Points, in no order, along strands that fork and pass close to each other.
Two points are linked if the straight distance between their rows is under 78.9. Some points are linked to none.
lum: [ 15  -6  -9  -8  10  -9 -17   0 -30  20   6  -2   4 -11   4  -4 -26 -12
   4   7   0  13   9  18 -10  -3  -4  -5  13   2 -28  19  -4 -11  13  23
   5   4 -11 -26  -7 -15 -14 -14   2  14   6 -16]
Vigup: [ 20   0  29 -17  -9   4 -15  10 -32 -12   0 -10   8 -14  -1   8 -18 -29
   1  -1  15  -8  -5   6  10  -6  17  30   8 -13 -20  23 -13  -6  13   7
  -9   7  11 -16  -6  11  -1   2   2  11   7  13]
Vinur: [ -7 -12   6 -17  22  -7  -3  17 -24  19   8  11  30 -18  11  -4 -17   2
  -7  -8  17  11   0   3   3  -2  17 -17   3  -1 -12   7   1  -5 -17  -1
  -6   5 -18  -1   5 -10  -9 -21  19  -1 -16 -12]
vudaz: [ -8   5 -10  26  15  -3  14 -12   1  -3  -9  -9 -14   6  12 -10  33   5
 -16   7  -6  -9  -3 -15   5   5   1 -22  16  16  28 -10  -1 -15   5   0
   9 -13  21  -5 -21   3   0  -9 -20  12  -5  -1]
vude: [ -4  10  -6  11 -10   3  -1  -6  18 -16  36   5  -2  11  -8 -19  12  -1
  11  -6  -2   7 -23 -22 -19 -19  -4  22  -9  -9  21  -5 -24  14  10  21
  14  -5 -16  16   3  -2   0  15   2  11   8  -6]
Fatum: [  0   3  16  -9   1  12   0  26 -23 -10  -8   6   7  -5  18 -18   0  22
  -3  -3   4  -3 -30  -4  -9  18  14 -12  -2  26   8  -9 -14  -6  19   0
   1  -8  -3  -2 -26 -24   0   0  15  29   6  12]
Bimig: [-10  -1  21  14  16 -14 -10  -1 -17 -11  -9 -16   1 -36  -6  -9   8 -40
 -25  22  12  -9  17  13  10   9   1  13   0  10   6  -9  19  -7  -7  -1
 -15   4  19 -22  18  15   3   8 -12  -8  -6   7]
bute: [ 15  -6   9  -6   4  11   0  16  15   6   7  24  -8   4 -10   2   0  -9
   5  15  -1  -5 -12  19  12   8   2 -14 -30  18   5 -13  -7   5  -3   4
   3  26 -16  22  10   3  -1   8   8 -13  17   9]
tav: [ 28   3 -21 -13 -21 -14  -8  -8  11  -5 -11 -12  -2  17  -4  10  -8   8
  11 -16   2  26  -6   6  -2 -35 -16  -4  -9 -29 -18  16 -10   0   5   1
   4   4  -5  13   4   7 -17  16  21  10   5   6]
dize: [ 22 -11 -13  13  14   0 -10 -12  -7  -6   5   6 -21   4  -6   2  -7   4
  -3  -1  10  -1   6   9  26 -22  -2 -10 -19 -11  29 -19  -4  -3 -23  -9
   6  15  15  -2   1   7  -3   1 -26   6  -3  -8]
bim: [ 10   2   1 -19 -20   6 -17  24  10   3   9   2  -2   2 -13  -3  -4 -11
  11  -2   0  29 -10  11  -6 -30  -5   2 -21 -14 -14  13 -17   3   0   0
  -7   3  -9   8   6   0 -18  23  32   8   9  12]
taz: [  7   3 -14  -3  18   5  -2  25   2  24  -8  16  -6 -14   1 -21   7  -2
 -18  27   3   8 -12 -12   4   0  19 -29  -9  35  10 -16   5  -6  -9 -11
  11   7 -24  -3  -6   2   7   3  20 -11  21  19]
mukiv: [ 28  15  -9   0 -26  11  20  -7  28  -5 -18  -6  -8  15   4   7 -10   7
   9  -4  12  -9 -16  -7   2  -7   4 -21   9  -9  30  -1   8   3  14  -1
   5   0  -5  34 -13   3  20 -11 -13  22  18  27]
kita: [  1 -12 -16   3   8   5 -23  23  -6  -4  27   1 -21  -6 -17 -14  -7  -1
  -1  14   3  21  -4 -16   0 -33  14  18 -22  -5   7 -14 -31   3 -29 -20
   4  -4   7  -8   4   6  -4  25   6  13  11   8]
pof: [ 18  20  -9   4 -13  -4  15 -26  19 -16  12   4  -4  18  -2   4 -14   2
   9 -12   4  -4 -17   4   1 -11 -20   1  -1  -9  15   4   4  16  29  25
   1  16 -21  32   4 -16  -1   4 -13  19  10   1]
Finuv: [ -2  -3  -3  -9 -18   2   9  14   4  16   1   8  16 -16   7   8  20 -31
 -13   2   2   6   1 -18 -12   0   7  18   7   1 -11  18  -8   4 -11  -6
   6 -12  -6  -4   3  15   3   3  17   1  -7  10]
ruraz: [-26   4  16   6  25  -1  -3  -9 -20 -10  10   4   5  13   2 -15  -3  32
  -7   1  -7  13 -17   6   5  10  -9  -3   7  20  -4  -6   5  -3  16   3
  -6  -6 -13  -5  -2 -29  -7   5   4   5  -6 -12]
Vip: [ -5 -13 -21   2   4   1  22  -9  -5  -6 -21   9   0 -13   9  18  -1   5
 -12 -13  -6  -9  16 -30  11   5   8  16   0  -1 -14  -9  -6   6 -21 -20
   8  -6   6  -8   0  10  13  -1 -15 -23 -16  -2]
Kul: [ -1 -13  -5   0   0   2   6   1  -1  -8 -15   0   3  -1   5  20   2   2
  10  -7  16  -5  -2  -2  20 -24   1   3   1 -11  -7  -6 -18   1 -15 -18
  16   8  38  17   7  16   5  -7 -18  -2  -9   4]
romom: [ 20   3   2   0 -18  -9   5  -3  24 -12  25   8   2   7 -13  14  13 -31
   5   2  -2   2  -1   6   0 -10  -6  20 -12 -15  -2  11 -24  -1  12  18
   4  17  -4  19   9  11  -8  10  -5  -1   3   0]
nom: [  9   9   3  -7 -21  11  28   8  36  -1 -13   3  -8  18   3   9  20   4
   3   3  -3  -6 -14 -10   8  -1   7 -18  -2   7   9   3   3  -6  12  -3
  13   4  -1  16 -15   8  17  -7   9   5  13  30]
Fefe: [  7  -2   8  15  10  -8   1  -9  -5  -9  -5  -5  -8  -1   4  -7  25 -11
 -18   4   1 -12 -12  -7  19   2   3  -8  -4  15  18 -16   0  -7   3  -7
   6   6  11  -2  -3  19   4  11  -8  -3   4   7]
Rimo: [  3   1  16 -14   3 -24 -16  -8   6  17  14   4  30  -8  -2   8 -27 -24
   0  -8  14   4  24  15  17 -10  -7   2   4 -16  -5  14   5   4  -7  11
 -14  24 -15  14  17  13  -8 -17  -3 -16  -7 -13]
sutap: [-34  -2   4  19  12 -10   8 -18  25  20  12   1 -16  17  -9   0  29  31
 -15 -11 -17   1  16  -8 -19  11   9 -39  10  -2   6  -6  36 -11 -15   6
   7 -20  16 -23 -24   0   8 -21  -7  -7 -16 -13]
Zano: [ -1  -2   7  17   5  -4  -5  -5   8   5 -20  -5  -6  15   6 -12  19  18
   6   0 -18 -14  10  22 -21  32  -8 -38  10   5  27  -4  23  -6   9   7
  -6 -10  12   0 -24  -3   0 -10   2  -5   7 -15]
busu: [-24  -2  16   1  13 -20  -1  -4 -29 -16  -8 -10  23  -5  20  -6   6  15
 -12  -2 -10   4  -2 -19   4  27   3  32  17   8 -15   2  -1  -4   8   2
  -4 -19  10 -17   1  -1  -4   5   0 -23 -23 -14]
dibe: [  7  12 -31   9   9  24   3  -4   7  17  -6   2 -25   7   6 -12 -13   9
   3  19   5 -11   0  18  -5 -13 -20 -22   8  11  18 -21  21   7   7  -2
   6   6   0 -13 -10 -21   3   0 -17  16  20  -8]
kules: [  2   8  12   4 -10  -9  -5 -11  15 -11  22   2  20  -4  -3   8 -24 -23
   8 -11  20 -13   6  -3  -2  -8  -3  20  13 -11  19   1  -5  17   6   8
  -5   4  -1  39  17   1  -1  -4 -26  13   1  -6]
zap: [-14 -10  28  -1  17 -12 -24   1 -39 -11  -1 -20   8 -22   2   0  -2 -22
 -17   8  16 -10  16  14  16  16   8  30  11  -4  -7  -6   9 -11  -3   3
 -14   1  20 -37   5  19   2   7  -7 -20 -12 -12]
Nez: [  9 -11  23  -8  20   6 -12  12 -35  -4   7   6   7  -2   9 -10 -19  10
  -9   1   7  -3 -26   5  13   8  22  -5  -4  23  -3  -1  -5  -9  11   8
  -4  12 -20 -14 -12  -9   1  -2   3  11  14  10]
fev: [  1   5  19   0  -8   6  17 -12  22 -22 -12  -2   2   7  -7  13  12   0
   4  -9  -3 -18  -1   9  12  12 -16  -2  -9  -4   6  -1  11   7   6 -11
 -13   2  14  24  10   3   1   9  -8  -4  -5  12]
kam: [-53  -6  11  11  16  -6  -1  13  11  -8 -18 -12  20 -14  -1 -12  -1  18
  13  11  -1   4  10 -12   6  12   9   3  10   5  -3 -10  13  -4 -17 -13
 -11 -19  27   4   6   4   1 -17  -2 -28 -12   3]
vati: [ -9   8   4  -6  21 -11  15  -4  -9   0  -5   3   5  -8  -3  16  12 -18
  -5  17  10   1  16  22  12  11 -19   0  13   9 -29   3   0  -9   5   1
   9   9  17   2  22   6  -8 -13  -9 -21 -28 -20]
kamu: [ 22   1 -20   6 -23   6   6   1  -6  -3 -13  -9   2 -15  23  -5 -12  -5
  -3  -2  -1  -1  -9 -28 -17  -6  14   6  12  -1   7  16   0   0   6  -4
   1 -15 -13  -1 -14   2  11   5  -1  19  13  13]
tud: [ 29  -9 -14 -12 -19   2   3  -7   8  -1 -14  -7  -7   6   0  24   9 -14
   6 -10  11  -2  11   9  10 -23 -10   1  -6 -31   3   2  -7   0 -18 -20
  10   2  32  10   3  22   0   3  -5   2 -13  -5]
mip: [ -3  13   6  -5 -12   4 -11   2 -14 -18 -29 -16  -8  12   3   0   2  23
  13  -2  -3  14 -14  17   2   6 -14 -12   8   1  -8  -1  -7  -7  27  -7
  -3  -7  12   3 -15 -17  -9  10   8  16   8   5]
til: [ 19  17   1   7   5   2  -3 -28   3 -14  22  -6 -15  18   0  -2 -16   7
  -3 -13  11  -4 -14  17  15 -19 -21  -5   0 -11  31  -6  12   2  15   4
  -9  11  -9   7   0  -5   0  14 -25  28  -3  -5]
gide: [-37  -2 -10  -9  -1  20  -3   1   8  11  11   1   0   5  -6   2   0  28
   2 -14 -12  11  10 -13 -18  -8  -3   8   7  -7 -21   2  14  10 -29 -14
 -14 -22  -2 -13   7 -16  -2   5  17  -4 -19  -3]
Tage: [ 19 -12  -4  -5   7  10   4  11  -8  31   9  20  -6   1  -4   4   5  -8
  -1  -2   2  -4   0   5  -1  11   8 -16 -17  18  -6  -1  -6  10  -8  11
  16  23 -36  -3   5  -8   3  -1   8  -5  10  -8]
zoteg: [-11  -3   0  -5   7  -4  -4  -2   2  18   6   9  22 -17  -1   8 -13 -10
  -7  -6   8   2   9   0   9  -8  -1 -10   0  -3  -2   4  15   8 -18  -5
 -13   1 -21  14  15   4  -2  -8  10 -11 -10  -2]
bagiv: [-16  -5 -13  13   2   4  15  -9 -11 -11 -30  -9  -8  -3   7   5   4  15
  -5   2 -14  -5   8 -19   1   9   0   9   7  12 -18  -1   9   2  -2 -19
  -6 -19   6 -20   2  -3   9   2  -7 -13  -6   7]
ruf: [ 14  -3  -4  -8  -9   2  -9  -6  -4   7  17   5   4 -11  -2  19 -35 -27
  -2 -11  20  -7  22 -17   6 -15   8  33   6 -20 -11  12   4  21 -19  -6
 -11   7  -8  -4  14   7   6  -3 -17   3  -7  -2]
Direm: [ 10   5 -15   4   0  10 -15  10   2  -5  27   5 -24  10 -12 -19  -6   6
   5   8  -5  15 -18 -14  -8 -26   8  22 -18   1  11  -9 -17   9  -3  10
  11   7 -21 -13   0  -6  -1  24   5  14  19  -3]
pabit: [-40   2  25   1   7  19  -5   6  -3  -8   6   1   7   7  -8 -11   8  24
   0  -2  -4   0 -14   1   4   4   5 -10   0   9  10 -16   5  -4  -9 -16
 -14 -19   8   4  -3 -17  -5   5  11   9 -10   2]
sav: [  3  24  -9  20  -9  -9   2   0   9  -5  23   2   0  -5   3 -21  -6  -6
  -3   8  -1   5 -23 -20  -8 -10   2  13   4  21  21   1 -20   1  31  31
  10   5 -24  13  -5 -14   5  -3  -3  18  22   5]
rubo: [ -4  -9   5  -3  37  -7 -10  -9 -36  17  -4   8   3 -25   2   1 -24  -3
 -27  -3  -1 -10  16   6   3  25  10  -7  -3   7 -17  -8  17   8 -12  -8
 -13   5 -28 -32   2   1   4  -2   1 -18  -9 -13]
vopog: [  4  -6  12 -13   8   6  14   1 -19  -5   8  11  15  -5  10  26 -18 -14
  -1   0  25  -7 -10   2  19  -7  12  14  15   5 -21  14 -14   1   8   3
   5  15   5  17   5 -14   9 -25 -25  15  -5   7]
Ruk: [ 13 -17  15  -6  -7   1  -7  10  11  -9   8   5  -5  -3 -18   9  13 -21
   2   1  -4 -13  15  20   5   2  -5   9 -33  -9   6  -8  -6   3 -21 -21
  -7  10  23   7  21  20  -1  25   0 -12  -1  -3]
Rigaz: [  8  11   3 -10 -23   3  29   1  14  -8 -30  -4  -7   8   1  19  24  -3
  -1   0  -9   2 -11   5  -1  13  -5  -8  -5   9 -24  16  -4  -4  23   1
   2  -1  -2  12  -6   2   3  -4  21  -2  11  26]
megim: [ 33  18  12  -7 -14 -11   6 -20  17 -10  16   7  -2  15 -10  10  -2 -20
   1 -11  -4  -4 -14  25  12   6 -17   1 -15 -13   8  16 -15   0  33  27
   2  31 -18  27   3   4  -5   1  -8   4   3   0]
naruv: [  4  -3  15  -1  -1  16   4   6   8 -13  -7  13  -4  -5 -14  14  -9 -15
  10  11  -3 -15   0  17  16  11  -4  10 -27   6 -13  -3  -3   9  -5 -13
  -8  14   2  12  20   5   2  21  -5 -15   6   9]
gitod: [ 25   9 -36   1 -10  -6  15 -16  18 -14 -18 -10 -19  26   1   8  -2  17
   5  -7 -11  15  -5  -3   5 -18 -21   7 -11 -12 -22  12  -2   7  11  -2
   5  10  -8   2  12   0  -4  13  -2  -2  10   7]
Zez: [  2  -3  17  -7  -4 -18 -21  -3   3   5  32   2  28 -13  -6   7 -41 -33
   4  -2  22  -8  17  -9   4 -10  10  31  10 -11  -2  16  -9   9 -11  15
 -19  18 -15  18  14  11  -2 -13 -14  -9   3  -5]
Bezig: [ 12  -3   8   1  -2   2  -1  17  -9  26  -8   9   5 -21  13 -14   3 -19
 -15  12  -4  -4 -14  -3 -18  24  24 -23  -5  24  12   2  13  -3   3  -5
  -3  -5 -36  -6  -4   4   7   9  25   3  21  16]
matov: [ 29 -14   0  -6 -20   8   2   4  27  -5  16   4  -5   7 -14   8  14 -16
   9 -11   5  -1   0  11   5 -17  -2  -1 -26 -31  30  -7 -12   2 -23 -13
   6  -1  24  19   4  25   9  14  -4   8   2  -3]
gidi: [-52  -6   4   0  15  23 -10  10   8  13  12   3  -4   4 -11  -8   6  34
  -1   3 -10   5   2 -14 -11   1  20 -13  -3  -6  -7 -13  13  -2 -42 -24
 -14 -21   9 -11  -3 -12   6  -1  10   1 -12   8]
fuvod: [-24  -4   6  14  -2  -1   2   0  19  14  -2   3  17  -1   0 -12   4   8
  19  -3 -12 -13  21   3 -21  24  -4 -17  17  -3  29  -4  21   2  -1  15
   1 -22   8   8 -17  -4   4 -26  -9  -6  -3 -20]
nunit: [-17 -12  10  -1  10 -12   7  -8 -27 -13  -1   7  17  13  20  -7   1  42
  -8 -21 -16   2 -14 -16  -1  28   2  17  14   9  -6   2  -4   3   5   3
   1 -15  -3  -4 -11 -24  -8  -4  -3  -1 -19 -16]
fur: [-19   8  10  -4  14 -13  18 -10   8  19  10   1  18   7   2   2  24  -7
  -5  -6  -3   0  20  14  -1  21 -17 -17  15   3  -1   1  14  -1  -6   8
   4  -6   8  11  17   4 -12 -19   6 -16 -29 -26]
saf: [  3   6   6 -15 -22   3   4  -2 -14 -25 -34 -12  -1   4   1  12  -6  17
  20  -4  -3   7 -13   6   7   9  -5  23   4  -6 -31   5 -15   0  25  -7
   4  -9  22  11   1 -13  -4  13  -2  11   9  14]
Tulu: [  8  -1 -15  -3 -19  -3   9  -3  20   1  28  15   8  12  -4  12  14 -18
  11 -14   9   1  -9 -12  -8 -25  -7  14  -1 -22   5   6 -22  13  -6  18
  21   3  -3  23   6   5  -4  -4  -4   5  -4 -12]
sakan: [  8  30   8   7 -14  13   8 -15  19 -14  -2 -15 -16   9  -4 -15   1   7
  -4   0 -13 -17  -2  17 -15  11 -26 -12   8   9  35 -13  27   2  32   3
 -17  -8   2   2  -7 -10   8  10  -7  21   9   6]
Datop: [ 14  -5  13  -7   1  -9 -29   4 -31   6   3 -11   6 -13   9  -3  -5 -24
  -7   0   7   0   1  10  -1  -5   9  10  19  -5   3  14  -9 -18   8  12
   1   3   5 -25 -17   8  -6  -6  -4  18  -4  -7]
pamit: [-22 -12 -32  -1  11  -6 -22  23 -13  16 -16  -1  -1   0  13  -8  11  29
  25  14  -2  25   8   5 -13  -3   3 -16   1  -9 -17   7 -28 -16 -11  -4
  12 -11  27  -8 -18 -12 -16 -13  21 -15  -8 -15]
zif: [  3  29  -7  11  -1  15  11  -1  11   8  11  -4 -20   6   2 -17   8  -7
   1  18  -3  -9  -9  16 -12  -1 -18 -10  10  23  21 -18  11  -3  28  11
  10   1  -2  -5  -2 -14   1   4  -2  25  15  -4]
raris: [  6   0 -32  20  12  12  -2 -10  -1   2  -5   1 -35   1  -5  -7  -4  13
  -1   9  -4  -7  19   9   9 -15 -14 -21  -7   4  19 -24  14   1 -16 -12
   2   6  17 -12  -1 -10  -2   0 -23  -4   1 -10]
Miki: [ 10  15   1  -7 -11   2 -18  20 -17 -12  -9  -4  -7  -5   1 -16   3  10
   9   3  -2  17 -22   3 -10   6   4   3   9   9  -1  -4 -30  -7  34  13
   9  -2   1   0 -23 -21 -10   3  15  32  19   1]
Vik: [ 14 -26   1  -5  12 -13 -17  -3 -28  18   2  14   3   4  -1   9   0  -2
 -10 -17 -21  -7  29  -1   4  26   7  12 -14   2 -13  -2 -15   6 -14   7
   8  14 -19 -22   2  13  -5  -1   7 -25  -3 -29]
kat: [ 11  12  -3  19 -20   8  20 -23  40  -7  -5 -11 -11  13  -4  -6  -3  13
  12  -6 -15 -20  12   3 -15   4 -19 -13   2 -16  34  -4  41   1   8  10
  -5  -4  11   4  -6   0  16  -6 -26   8   7   6]
dabug: [-18 -13 -14  -4  14   0 -11  24 -13  20  -1  10  14 -10  13  -6   7  12
   0   1  13  20  -2  -5  -4  -8  18 -28   1  -1  -8   2 -13 -17 -19  -8
   4  -7   4  -5 -11  -6  -8 -16  27  -2 -17  -9]
genin: [-16   1  -3  -4 -13  12  11   2  18   5   9   0  -1  17  -8  -2  14  11
   1 -12 -11  12  -9 -12 -17 -12  -5  -5  -2  -5 -14   7   7   6  -7  -1
   1 -10 -19  -7   2  -7   0   8  22   1  -8  10]
Rogil: [-31 -10  33  -3  21  -2 -18   1 -38  -9   1  -7   9  -6   8   4  20   5
 -16   1   4  -6   2   5   4  27   5  24   7   4  -8 -20  -5  -5  -7 -10
  -2 -13  32 -22   7  11  -3  12   0 -16 -25 -18]
Vov: [  0  15  -7  -3 -23  10   0   7  31   0   3  -7 -14   9 -18  -7   1  -7
   7   4 -15  16  -1  -2 -16 -17 -14   3 -15  -4  -4   9  11   8   3   0
 -12  -4 -12   1  15   0 -11  23  24   3  12  18]
datad: [ 31 -23  -5  -9  -3  -5 -13  14 -13  18 -10  14   6   1   0   4   3  -5
   4  -8 -22  -3   5   1   2  18  14   2 -25   7 -11   1 -21  -1  -7   6
  18  16 -24  -1   0  16  -2   3  13 -19  25  -7]
nof: [ -6 -15  23 -25  29  -7  -3 -10 -39   6  12  -2  17  -9   3   8 -38   2
 -17 -11  14 -11   7  14  18  14  10   1   4  -5 -28  13  20  -3  -7   0
 -17  15 -29 -31   2  -4   6 -18   3 -19 -15  -5]
rus: [  6   9 -20   7  -7  -2  10 -18   6 -19 -29 -14 -23   5   4   2  -7  10
   3   3 -17   1  -3  -7   9  -3 -16  13  -7   8 -15   6  13   6  14 -11
 -11  -7 -10 -14  12  -2  -2  19  -4  -4  14  13]
kob: [-16   3 -14   2 -21   7  17  19  24  18  -2   3  16 -14  -3  -3  13 -18
  10  11   5   7  14 -28 -26  -7  12   6  20   0  -9  11   0  -6 -10   2
  10 -21   2   7   1   5  11 -20   8   4   2  12]
Gazi: [-10  -1  -1 -11 -27   6  21   8  16 -19 -31  -9   2   7  -4  17   0  13
  15   0  -8   6  -8 -17  -3   6   4  20  -2  -8 -29  14  -9   7  10 -13
  -6 -15  10  13   4  -3   7   1   4  -3   9  30]
bulir: [ 11   2  19 -14 -19 -12 -14  17 -11  -8  -1  -5  28 -27   8   8 -10 -32
 -12  -3   2   0  -3 -18  -3   6  21  36   1   0 -13  24  -8  -1   4   0
 -11  -4  -7  -9   4  16   1  15  19  -2  -5  14]
takuz: [ 10 -13  22 -14  20  -4  -9 -19 -37 -11  13 -12  -2   6 -10   3 -20  -6
 -10  -7   8  -9   0  12  30   0   6   6   5  -5 -24  16   8  -9   6   3
 -15  27  -9 -21  -4   2   3 -13  -1 -22  -1   6]
mifug: [  4 -10  -3  -9 -11  11   9 -10  -1   1   8  11   8  -8   6  27  -4 -15
  -6 -19   1 -16  15 -17   5   8   3  41   1 -13  -4   3   0  20 -22 -10
   1  -2  -5  -2  13   4   7   1 -16  -5 -17  -6]
tonid: [ -5   1 -14 -15  26 -18 -19   0 -35  19  13   3  10  -2  18  -1 -15  18
  13  11   3  17  11  30 -14  17  -5  -3  20  -2 -18  14 -16 -11  18  27
  11  -3  -4 -23  -7 -30 -19 -25   0  -3  -8 -43]
sube: [ -8   4  23   0 -21   4   2   0  25 -14   3   0  17   0  -8   4  -7 -11
  15 -11   8 -12  -1   1  -2  -1  -4   9   5 -16  23   0  -1  12  -1  -6
 -16 -11  16  37   8   8   0   4  -5   4  -4   4]
kaz: [ 13  13  -5   3 -24  -2  19  -6   1  -7  11  -2   9  -4  17  -7  -2 -12
 -10 -12   1  -5 -25 -26 -20  -5   2  16  13   2  10  14  -8  12  28  15
   3  -9 -32  13 -11 -13   8  -3   0  34   0  11]
Kizar: [  2   7   9  13   4   2  12   8   3 -12 -22  -7 -11  -4   9  -7  24   0
 -16  20  -1 -15 -25 -15   8  17  16 -12  -8  30  22 -15   5  -9  15 -10
   4   7   5   3 -12  23  20  10  10 -10  18  31]
tilub: [-14 -10 -28   8  12   7  -5  16   8  18  -7   5 -18 -11  -6 -21   5  11
 -10  15   2  16   4 -23  -2 -18  15 -22 -14  14   0 -19   2  -3 -29 -23
   4   2  -4 -12  -6   1   8   5  13 -16   7  15]
rek: [  7  12 -23  10 -11   8  10  -9  22   2   7   4 -20   8 -20  -5   4  -3
  19  11 -10   5  21  25 -19 -21 -34   8  -9 -12  -9   3  10   4   1   6
   6  10  20   3  31 -18 -16  11  -7   1   2  -7]
zesu: [-10  -9 -34  14   2   4  -7  14  10   2   2 -13 -27   5  -8 -21  12  13
   2  10  -9  17   1 -24  -7 -23   4   5 -17  -4   3 -13 -15  -7 -23 -17
   8 -16   5 -20 -10   9  -1  12   5  -2  10  14]
vezen: [  0 -13   7  -5  18 -10 -24  -2 -30  15   2   6  -2 -11  -8  -2 -25  -2
  -3  -1 -16   2  31  20  -1  23  -3   2 -10   7 -19  -2  11   7  -7   7
 -10   7 -26 -24  15   2 -11   4   9 -23   7 -25]
zus: [ 13   4 -18  14 -14   3   8 -24  30  -6 -20 -10   1  10   5   5 -25  18
  13  -4   6 -12  -2  -7  -2 -15  -9 -25  13 -15  24   1  33   8   4  -1
  -9  -5 -10  21  -7  -1  15 -10 -21   5  17  20]
fusi: [  3  11  20   5   4   0   1  20 -16   2 -29  -9  -2 -16   8 -15  15 -13
 -12  19  -1 -11 -17  11  -3  31  13 -19  -6  32   6 -11   6  -5  21   2
  -4   2 -11  -2  -6  12   9  10  19  -8  20  13]
nupi: [-27  -3   7  12  -8  -1   9   8  35  15   8  -1  13  -4 -13  -7  22  -5
  10   6  -5   2  18  -8 -21  -4   5  -9  12  -4  14   0  21  -7 -13  13
  10 -20  16   4  -2   7   8 -24  -3  -2  -3   3]
bibi: [-28  -3  10   5  13  -3  24 -11  25  22   7   4  -3  23 -16   0  26  20
  -1  -8 -20  -7  15   1 -10  17  -3 -38   3   5 -10  -7  26   4 -14   4
   6  -4   1   5   3   6   4 -23   2 -21 -21  -9]
vevop: [ -9  -3  23  -6   3   4  15  -4  -3 -22   3   7  15   5   2  29  -3  -2
  10  -3  20 -14 -12  -5  26   1   3  22   7  -4  -9  -2 -26   7  -1  -6
   8   0  35  26   7   1   6  -9 -26   3 -14  -4]
bag: [-14  -4 -28  -5  24 -27 -24  10 -22  16  -6   5   9   1  15  -1   5  20
  13  12   1  27  17  11 -10  13  -3  -4  11  -3 -16   6 -32 -21   2   8
  12  -5  19 -18  -7  -7 -26 -16  10 -21 -18 -42]
tono: [ 33   3  -4   2   6  -6 -14 -17  -1 -18   5 -11 -16  13  -8   1  -5   6
   2  -5  20   8  -7  20  22 -39  -8  -8 -14 -21  18  -6   3 -12  -2  -6
  -9  15  18   6   5   9  -8  15 -15  18  -5   1]
vikup: [-24   3 -23  30  15  -1  13 -12  12  11  -2  -7 -20  11   3  -8  23  18
  -8   9  -7   0  15  -8  -9  -1  -5 -33  20   9  15  -9  25 -12  -4   5
   6 -11  11 -24 -26 -10   7 -20 -10   4  -9 -10]

A fork is a point with three links. Follow the links from the first point to the second and name the forks in between, in order.
kob / datad: Zez, naruv
dibe / kamu: vude
Datop / bim: Zez
takuz / kules: naruv
nof / gitod: naruv, Zez

A fork is a point with three links, a tip a point with one. Leave the first point through the second and follow the links. Name the first fork or tip that comes.
megim / pof: Nez
vati / fur: vude
Zano / fuvod: Zez
takuz / nof: naruv
zoteg / Vinur: Zano
taz / Bezig: vati
ruf / mifug: Bimig
naruv / bute: takuz
